The views of a scene show one set of named points, each view turned or mirrored, and shifted as a whole, with a little noise and some points left out.

Scene 1
View 1
Q_398: -35 8 4 8 -9 15 0 12 3 24 -10 -7 -2 0 4 17 -21 -20 -24 -2 -12 5 57 -16 5
 0 -14 16 2 1 -23 -4 -15
Q_958: -47 -13 -19 0 -3 16 -5 10 -13 2 -19 -26 2 9 20 23 2 -38 -3 1 -8 21 38
 -19 7 -19 10 -9 7 -14 0 -17 -5
Q_426: -35 7 6 6 -29 19 10 1 -16 13 -7 -13 6 1 -8 13 -16 -22 -20 -4 -13 5 50
 -13 11 -5 -20 14 6 -6 -16 -9 -17
Q_685: -27 12 2 1 34 0 -24 38 46 28 -7 9 -15 3 36 19 -29 -4 -27 7 -3 2 35 -28
 -8 26 11 16 -20 -6 -19 -2 13
Q_728: -42 -14 -18 -22 -4 -5 -16 15 0 -2 -12 -22 -5 20 25 33 -3 -39 15 17 -5 12
 18 -16 9 -16 31 -17 -5 -28 6 -25 6
Q_610: -21 13 11 -14 -17 -5 -14 4 14 -6 -1 2 -1 14 5 9 -7 1 -11 2 4 -13 1 -14 5
 14 12 16 -16 -33 2 -23 32
Q_921: -31 1 -4 -16 2 -20 -37 13 26 13 20 -5 -14 20 6 10 -9 -5 -10 16 8 -6 -12
 -42 -3 9 18 -4 -8 -17 11 -31 44
Q_282: -28 11 9 -5 -27 -1 -4 7 4 21 10 -7 -6 7 -12 21 -29 -17 -11 13 -10 -9 32
 -17 6 -3 -8 7 -4 -8 -17 -15 -7
Q_866: -28 6 3 -10 7 3 -15 13 16 -10 -17 -1 1 11 28 10 2 -7 -13 -1 5 4 15 -13 3
 14 19 14 -15 -33 2 -14 26
Q_112: -25 15 9 -19 -13 7 1 3 4 -25 -35 -2 10 7 26 18 2 -14 -8 -6 1 -3 30 15 13
 10 21 26 -24 -51 -8 -9 14
Q_786: -16 8 12 -19 -35 14 13 -11 -28 -32 -24 -11 26 8 11 8 5 -19 11 -10 0 4 11
 13 22 6 7 9 -13 -45 5 -15 7
Q_665: -27 -4 -3 -8 -11 3 -12 7 -7 9 7 -14 2 13 4 10 -8 -21 2 9 -1 7 4 -30 5 -1
 3 -11 2 -11 8 -25 14
Q_920: -41 -19 -26 -3 14 5 -19 26 2 23 1 -27 -7 13 27 29 -13 -44 17 20 -9 25 19
 -36 1 -14 18 -33 8 1 4 -22 -4
Q_479: -25 6 2 -15 2 0 -14 11 10 -10 -14 -4 4 12 24 11 1 -10 -7 0 4 3 9 -13 6
 11 21 9 -15 -35 5 -17 26
Q_456: -37 27 20 -1 -56 1 2 -23 -3 2 1 3 -4 7 -43 0 -5 9 -58 -12 -2 -22 42 -16
 11 -5 -27 49 3 -20 -18 -18 17
Q_439: -33 9 5 -4 -4 7 -8 6 9 -2 -17 -3 -1 7 14 10 -3 -8 -25 -5 0 3 30 -14 6 8
 3 21 -7 -23 -5 -11 18
Q_4: -29 9 7 -13 -22 5 -3 0 -1 -10 -15 -7 5 10 9 13 -3 -13 -13 -1 0 -1 24 -4
 10 2 6 15 -7 -34 -3 -17 12
Q_239: -31 -7 -7 -7 -15 18 4 3 -24 -9 -20 -20 14 8 18 17 3 -33 6 -2 -7 19 25 -7
 14 -8 6 -6 3 -25 5 -16 -3
Q_419: -1 6 10 -12 12 6 -14 20 2 -3 1 3 16 8 29 -2 -12 -4 18 6 4 5 -21 -18 1 31
 12 -10 -17 -25 15 -18 29
Q_722: -28 -1 0 2 -10 8 -7 8 -10 19 9 -9 3 8 -3 6 -15 -16 -7 5 -6 6 19 -32 3 -1
 -10 -6 9 0 1 -18 3
Q_460: -21 8 13 -6 -43 19 14 -17 -37 -21 -13 -13 26 8 -10 -2 5 -15 -5 -13 -1 2
 15 -1 17 0 -11 12 4 -30 6 -18 8
Q_784: -8 21 23 -26 -39 -1 4 -16 -15 -38 -16 2 23 13 3 1 7 0 4 -7 7 -14 -10 11
 19 14 13 20 -23 -56 13 -23 33
Q_499: -7 16 16 -16 -12 -8 -16 7 10 -2 11 6 5 14 3 -2 -13 5 2 8 7 -12 -20 -21 3
 24 7 3 -18 -27 12 -22 35
Q_253: -28 12 7 0 0 1 -10 22 22 30 2 2 -9 2 9 21 -32 -13 -18 10 -10 -2 42 -19 0
 9 -4 11 -10 0 -21 -7 -9
Q_504: -28 4 2 -7 -4 11 0 13 0 1 -18 -6 4 6 23 21 -9 -22 -4 3 -7 8 33 -5 9 5 8
 8 -9 -23 -9 -8 -2
View 2
Q_685: -18 -1 -7 -14 -16 -12 -9 -6 -7 23 27 -3 8 18 -20 -24 -15 -8 -1 17 12 24
 7 -28 12 -5 65 12 3 -14 17 -11 25
Q_921: 12 -3 -6 0 18 34 -9 4 -5 7 35 7 7 2 -25 -48 10 -17 -14 4 29 1 -16 -13 17
 -26 26 8 -18 5 3 -18 -8
Q_419: 2 28 -3 19 10 25 8 -11 24 -13 17 0 5 -2 -23 -38 -2 -13 6 8 18 23 20 -33
 8 -32 18 8 0 23 3 -28 -13
Q_479: 4 5 -13 12 11 0 13 -8 9 -1 23 1 2 4 -17 -31 7 -3 4 6 20 -5 19 -27 1 -14
 13 6 -17 18 7 -14 4
Q_456: -15 -21 7 -38 8 11 38 7 -20 10 8 21 -13 1 -14 2 8 -10 22 43 -2 -23 -6 33
 1 44 -31 -9 -18 5 3 29 -10
Q_786: 4 17 -4 13 25 -4 42 -19 23 -12 2 -10 -4 0 -17 -11 12 7 16 15 21 -15 41
 -24 -13 -8 -39 -2 -14 43 -9 -2 -10
Q_728: 16 -7 -5 14 30 -8 0 -15 -2 16 13 -37 24 13 -19 -30 12 9 -29 -3 48 -14 16
 -40 4 -30 2 17 -17 24 3 0 2
Q_722: -11 3 21 -6 10 18 10 -3 1 10 -5 -24 20 3 -23 -14 -3 -8 -11 28 18 19 1
 -13 16 -2 2 20 8 12 4 4 -19
Q_112: -1 7 -18 3 14 -26 33 -26 11 6 18 -4 -9 10 -16 -12 9 9 15 8 25 -24 40 -29
 -13 -8 -11 -10 -18 29 -5 -1 18
Q_460: 3 5 7 3 27 13 37 -7 13 -11 -2 -7 1 -6 -16 -10 15 2 12 22 14 -17 22 -7 -5
 3 -45 -1 -14 39 -5 8 -22
Q_866: 2 5 -12 9 7 -4 11 -7 7 0 25 5 3 8 -15 -28 5 -2 3 7 15 -2 22 -27 -1 -11
 20 5 -17 15 9 -12 10
Q_958: 7 -15 6 13 23 -19 6 -3 -2 8 -5 -41 34 15 -9 -11 6 16 -24 9 29 -9 21 -32
 -2 -1 -2 30 -14 24 14 11 -4
Q_282: -14 -2 14 -25 12 8 17 -12 -14 26 0 -22 5 9 -26 -9 -4 -7 -7 30 27 4 -3 -5
 14 3 -5 6 4 6 -6 15 -4
Q_439: -5 -4 -5 -3 7 -9 15 -1 1 3 15 0 7 7 -11 -17 2 0 7 18 10 -2 19 -13 -2 6
 11 8 -15 12 10 2 4
Q_665: 7 0 8 4 22 19 6 -3 2 3 5 -17 18 3 -19 -26 7 -5 -17 13 25 5 2 -19 12 -13
 -3 16 -8 19 4 -1 -18
Q_610: 1 7 -10 -6 12 16 17 -9 3 4 27 13 -8 3 -22 -30 7 -10 11 16 19 -6 6 -10 5
 -12 6 -6 -13 14 -1 -8 -1
Q_398: -20 -12 16 -22 1 -18 14 -4 -8 24 -6 -28 16 16 -16 3 -11 4 -6 33 10 10 13
 -12 8 22 8 20 5 1 10 22 5
Q_239: 5 2 7 16 24 -12 19 -10 13 -5 -5 -32 22 6 -11 -10 8 12 -11 11 25 -6 33
 -30 -6 -5 -19 19 -10 34 6 7 -11
Q_499: -1 20 -4 0 10 36 12 -9 13 -3 23 16 -7 -3 -28 -39 5 -21 10 16 19 11 1 -13
 12 -22 7 -4 -5 18 -5 -20 -15
Q_784: 5 26 -15 8 21 15 44 -19 23 -14 21 18 -22 -5 -19 -26 15 -7 29 13 17 -19
 29 -11 -12 -16 -32 -20 -21 40 -13 -13 -9
View 3
Q_460: -24 30 10 -17 -6 24 1 0 -8 9 -24 7 -22 -19 -32 -10 21 13 -29 -39 -23 -38
 -27 16 11 -14 -12 -2 -7 -1 -1 34 -12
Q_112: -32 54 41 3 -13 4 -21 4 9 6 -17 2 -20 -17 -28 -20 18 0 0 -7 -24 -37 -11
 21 18 12 4 16 -13 -32 23 45 -13
Q_921: 31 -2 24 3 -30 6 -15 11 24 -6 26 -6 3 -32 1 0 -8 -4 1 -19 -22 -9 1 23 16
 -2 -7 19 -9 18 18 24 32
Q_282: 1 -18 0 4 4 13 -3 -2 18 15 -5 2 -12 -20 -16 10 8 10 -8 -14 -25 -28 -4 10
 17 20 -16 -11 -4 -26 -10 47 0
Q_456: -39 -19 -7 20 5 23 -8 -31 -19 12 18 15 -37 -42 -11 -27 20 -1 -22 -19 -8
 -58 -19 4 12 11 16 -14 -3 1 -29 29 -23
Q_504: -12 17 27 -3 5 4 -10 7 18 9 -23 -2 -6 -7 -26 2 10 0 -2 -6 -21 -17 -13 23
 5 18 -10 9 -16 -31 14 44 0
Q_499: 28 37 15 -5 -28 18 -16 19 16 5 15 -1 -14 -34 -7 -6 -7 8 -8 -24 -27 -31
 -26 15 27 5 -3 6 -19 17 9 40 18
Q_920: 20 -25 28 -17 8 -1 -1 15 35 4 -30 -10 20 9 -26 27 6 -3 0 -15 -24 20 5 32
 -7 0 -37 20 -13 -23 32 33 30
Q_685: 17 -4 31 26 7 -8 -29 11 34 3 14 -7 0 -16 0 4 -14 -15 23 24 -16 -10 -12
 23 10 51 10 14 -32 -29 17 52 16
Q_786: -25 61 27 -20 -12 19 -2 10 -2 10 -36 3 -23 -13 -39 -11 21 14 -21 -32 -28
 -38 -25 20 15 -9 -12 6 -10 -16 14 42 -14
Q_4: -18 23 23 0 -7 10 -12 -1 6 7 -10 2 -16 -19 -22 -10 14 0 -9 -17 -22 -31
 -12 19 12 5 -3 8 -10 -17 10 37 -4
Q_426: -23 -19 2 1 24 16 3 -9 1 18 -26 5 -14 -7 -29 4 18 4 -12 -12 -16 -27 -22
 16 -3 17 -10 -10 -13 -31 -13 46 -13
Q_610: 3 27 20 3 -22 12 -17 6 12 3 12 2 -14 -33 -9 -13 2 2 -6 -16 -23 -33 -14
 17 22 8 2 10 -10 0 11 37 7
Q_239: -17 21 26 -20 7 11 -1 7 7 9 -41 1 -5 2 -40 2 20 6 -14 -24 -21 -14 -19 27
 -2 -8 -19 14 -15 -22 17 37 0
Q_784: -16 76 27 -11 -33 22 -13 12 -2 6 -7 5 -28 -33 -24 -24 14 16 -20 -34 -28
 -50 -26 17 29 -10 2 8 -8 4 13 38 -8
Q_253: 6 -19 10 15 12 2 -12 3 26 13 -3 -1 -5 -14 -11 9 -2 -1 4 6 -19 -20 -11 14
 12 39 -6 -2 -19 -36 -4 54 5
Q_665: 12 -2 16 -12 -5 14 -1 11 16 6 -11 -2 0 -14 -21 6 4 3 -11 -27 -21 -9 -12
 24 3 -4 -18 9 -13 2 10 33 18
Q_728: -3 8 38 -14 -11 0 -6 14 27 1 -25 -8 9 -1 -26 11 14 4 -4 -20 -28 0 16 28
 8 -12 -32 25 -1 -24 35 31 18
Q_958: -16 -8 31 -13 15 2 -4 3 13 5 -37 -1 4 5 -34 8 20 -5 -4 -14 -17 1 -3 32
 -11 -2 -22 19 -13 -27 23 32 8
Q_398: -14 -26 8 11 31 5 -7 -6 11 15 -18 4 -10 -5 -21 8 10 -4 -2 4 -12 -18 -20
 17 -2 32 -5 -6 -19 -40 -8 48 -8
Q_479: 1 35 36 -2 -15 4 -20 10 16 2 -3 -2 -6 -19 -17 -8 5 -5 0 -12 -23 -19 -13
 27 12 6 -1 22 -17 -6 25 37 12
View 4
Q_456: 50 24 -38 9 -1 4 1 -10 -10 9 -39 41 -21 -14 17 31 -31 -37 32 14 33 18
 -14 -38 13 -17 -19 17 1 28 24 9 -4
Q_426: 19 -3 -3 8 8 -9 10 18 3 -4 -31 15 -17 -18 -7 21 -6 -12 39 34 6 25 -28
 -22 7 9 -2 26 -1 1 13 25 -14
Q_439: 7 9 -18 -1 9 -7 19 1 0 1 -8 19 -5 -3 -8 8 -19 -1 -1 7 18 25 -18 -5 0 5
 -9 13 3 -15 10 13 -5
Q_610: 6 19 -24 2 4 -7 14 -12 -3 1 -11 14 -6 -3 15 -8 -35 6 -9 -18 3 13 -7 -8
 -15 -3 -16 1 -6 -4 6 5 -10
Q_479: -6 9 -21 0 11 -12 19 -9 2 -3 4 6 -4 -1 2 -7 -29 12 -18 -8 8 20 -12 2 -12
 11 -5 6 -4 -23 0 10 -2
Q_419: -14 21 -3 2 6 -19 23 -9 -7 -13 -9 -20 -3 4 -3 -32 -39 32 -20 -10 -9 14
 -11 12 -35 1 -10 10 -20 -17 5 -3 -11
Q_282: 13 8 1 11 2 -5 14 25 4 0 -31 22 -13 -25 10 4 -11 -6 31 -3 -13 16 -21 -19
 -8 1 -18 13 0 -2 10 20 -18
Q_786: 9 -11 -28 5 17 -34 3 -42 8 -20 -3 -17 -16 0 16 16 -34 11 7 17 -5 18 -18
 -14 -1 21 14 13 -18 3 -9 12 -14
Q_728: -14 -17 5 12 20 -4 14 12 17 3 9 5 -6 -22 8 -12 -10 5 -8 -22 -17 21 -19
 -11 -11 31 19 17 -16 -39 -16 31 1
Q_504: -4 -5 -6 1 14 -18 20 7 9 -7 -5 8 -7 -6 -4 5 -11 10 9 13 0 25 -22 -2 -2
 15 -1 12 2 -19 2 17 -12
Q_460: 23 -2 -21 15 14 -18 2 -31 -4 -12 -20 -10 -19 -9 16 12 -39 -5 16 15 0 17
 -17 -27 -4 12 15 23 -26 15 -2 12 -6
Q_958: -5 -18 7 13 21 -4 15 17 9 2 -2 1 -8 -17 -15 1 -5 -6 6 12 3 30 -25 -9 -1
 25 25 28 -12 -31 -7 33 4
Q_239: 0 -15 -3 12 21 -16 11 -7 5 -9 -4 -12 -12 -10 -5 5 -18 2 11 17 -4 25 -24
 -11 -2 25 26 25 -19 -17 -6 25 -6
Q_722: 8 10 9 16 6 2 15 23 -8 3 -29 3 -12 -17 -7 -13 -19 -5 14 6 -1 24 -21 -14
 -16 -1 1 28 -18 -10 12 15 -2
Q_665: 2 6 6 17 9 -2 16 11 -5 2 -19 -1 -9 -16 2 -20 -26 0 0 -9 -6 19 -16 -14
 -20 6 8 24 -24 -17 2 18 0
Q_253: 0 15 3 0 0 -5 26 38 7 0 -23 28 -4 -16 -8 1 -1 4 21 2 -1 22 -24 -2 -8 0
 -30 10 17 -17 17 18 -18
Q_4: 11 3 -21 3 11 -13 12 -12 6 -2 -6 11 -9 -4 7 10 -26 0 3 3 5 19 -15 -12 -1
 10 -2 9 -4 -5 4 14 -8
Q_920: -19 -16 39 21 17 1 22 46 9 3 -9 -8 -3 -26 -14 -29 1 6 5 -9 -25 28 -27 -4
 -22 24 19 32 -19 -45 -7 36 0
Q_866: -6 9 -20 -5 10 -11 20 -6 3 0 4 12 0 2 -3 -5 -26 10 -18 -7 15 20 -11 5 -7
 7 -8 5 3 -22 5 10 -3
Q_112: 2 -2 -36 -9 15 -27 15 -29 16 -11 12 12 -5 6 9 22 -24 12 -4 8 8 20 -17 0
 8 18 -6 -3 9 -11 -6 11 -15
Q_921: -5 26 -7 11 1 13 20 13 -8 17 -9 17 -1 -12 12 -35 -37 -1 -25 -44 1 14 -5
 -6 -28 -5 -14 9 -15 -25 4 8 6
Q_685: -14 25 -3 -12 1 -5 38 42 4 6 -8 33 9 1 -21 -10 -4 17 -10 -6 14 27 -18 20
 -13 -5 -40 -1 25 -34 21 8 -13
Q_784: 13 8 -44 2 10 -27 3 -58 0 -18 -4 -10 -16 7 30 8 -53 14 -7 -5 0 8 -6 -12
 -8 9 -3 0 -19 14 -5 -2 -14
View 5
Q_398: -37 10 -15 -4 11 1 1 16 13 11 -44 10 6 29 0 29 25 15 -2 13 4 16 -6 -7 2
 -22 2 4 24 6 -27 11 4
Q_784: -19 9 40 -21 -19 33 -5 36 -9 15 30 33 24 4 -7 10 16 32 17 49 -41 -12 40
 5 19 -9 37 -23 -4 38 14 29 14
Q_866: -20 9 20 -5 -3 33 17 23 -1 27 -3 20 28 15 1 -1 20 23 16 6 -10 -14 27 8
 10 -25 21 -24 19 29 -33 18 -18
Q_479: -18 13 21 -4 -4 34 20 24 -3 27 2 23 27 14 -5 4 13 20 16 9 -9 -12 29 5 13
 -21 29 -20 17 28 -23 18 -12
Q_419: -14 16 35 -22 -11 40 48 24 -15 55 15 33 16 18 -13 21 -4 11 7 15 -14 -10
 15 10 8 -27 36 -9 26 36 -24 16 1
Q_610: -25 18 16 -7 -3 29 17 29 -11 17 12 27 31 11 0 15 7 12 14 24 -9 -8 15 4
 17 -13 38 -18 8 17 1 12 -4
Q_426: -32 1 -6 -14 4 -7 -14 19 15 11 -40 4 -2 27 3 29 26 24 -1 31 -7 17 -4 -7
 11 -21 3 1 14 17 -13 10 13
Q_920: -7 0 20 5 3 -2 32 20 19 61 -46 -8 -13 36 -12 -4 -21 25 4 -17 23 -2 7 3
 15 -30 28 -5 32 33 -39 -5 -15
Q_722: -20 5 7 -17 -3 1 17 22 8 40 -20 4 3 27 7 25 3 12 -1 19 4 6 -13 4 19 -28
 23 -3 18 19 -11 3 -2
Q_685: -36 31 -13 13 19 37 46 16 -11 20 -21 36 41 26 -8 26 15 -5 9 -18 14 1 6
 -2 -6 -20 17 1 38 -2 -45 10 -14
Q_921: -10 21 16 0 -3 23 43 29 -10 42 13 15 34 14 5 6 -15 2 12 2 15 -14 3 11 27
 -20 54 -21 13 12 -1 -7 -24
Q_439: -26 13 4 -7 0 23 5 21 1 13 -9 18 26 18 5 14 25 16 9 14 -7 -1 10 1 9 -21
 17 -15 19 17 -24 15 -9
Q_239: -17 -6 29 -13 -9 4 -6 26 17 35 -29 3 -10 22 -7 3 14 39 8 17 -15 -1 25 2
 14 -27 13 -15 17 45 -30 17 2
Q_282: -31 13 -3 -4 4 -2 7 26 5 18 -27 13 7 29 -8 28 2 16 -1 22 5 13 -3 -8 15
 -11 26 4 11 5 6 1 12
Q_253: -38 21 -13 8 15 7 21 20 3 18 -41 21 13 34 -19 32 6 9 -2 4 14 18 1 -11 3
 -11 17 13 26 0 -18 6 11
Q_4: -25 8 15 -7 -5 19 -5 28 2 13 -7 18 18 16 -1 10 20 27 13 25 -13 -2 23 0
 14 -16 23 -16 9 22 -11 18 1
Q_958: -16 -5 17 -2 0 -1 0 21 22 35 -41 -6 -6 27 -1 -5 10 33 9 1 1 -3 19 2 14
 -30 11 -15 24 37 -38 8 -11
Q_504: -26 9 12 -3 2 18 7 21 6 23 -27 18 8 23 -10 12 15 25 10 10 -7 3 22 -4 6
 -19 14 -6 22 24 -30 18 3
Q_786: -18 -3 39 -21 -17 21 -13 28 7 21 -3 22 1 15 -14 6 20 43 15 41 -38 -6 42
 2 16 -17 21 -18 3 45 -9 29 17
Q_456: -37 12 -18 -16 -1 -3 -32 26 1 -23 0 11 36 10 34 29 43 11 2 56 -12 11 -17
 -2 26 -12 16 -16 -8 -5 27 10 0
Q_499: -15 20 22 -18 -8 34 34 30 -17 38 23 31 30 13 -6 25 -5 5 11 28 -12 -8 9 7
 19 -16 48 -11 9 22 6 11 2
Q_460: -18 -4 29 -29 -18 5 -17 29 6 21 -3 8 0 15 4 12 19 33 7 50 -28 -1 15 3 25
 -19 24 -17 -3 39 6 19 13
Q_728: -11 1 29 11 0 7 16 28 15 42 -31 0 -1 25 -16 -14 -14 34 14 -10 10 -9 36 0
 19 -19 35 -18 18 34 -24 3 -11
Q_112: -29 12 20 0 -2 34 -5 27 1 1 -6 33 26 11 -12 3 29 34 19 19 -24 -9 49 -3 6
 -10 17 -19 11 29 -23 32 4

Which points are out of place in each view (at most two, in the order of its rows)? Write none if all are in place.
view 1 | Q_460
view 2 | Q_722, Q_112
view 3 | none
view 4 | Q_920
view 5 | Q_866, Q_253
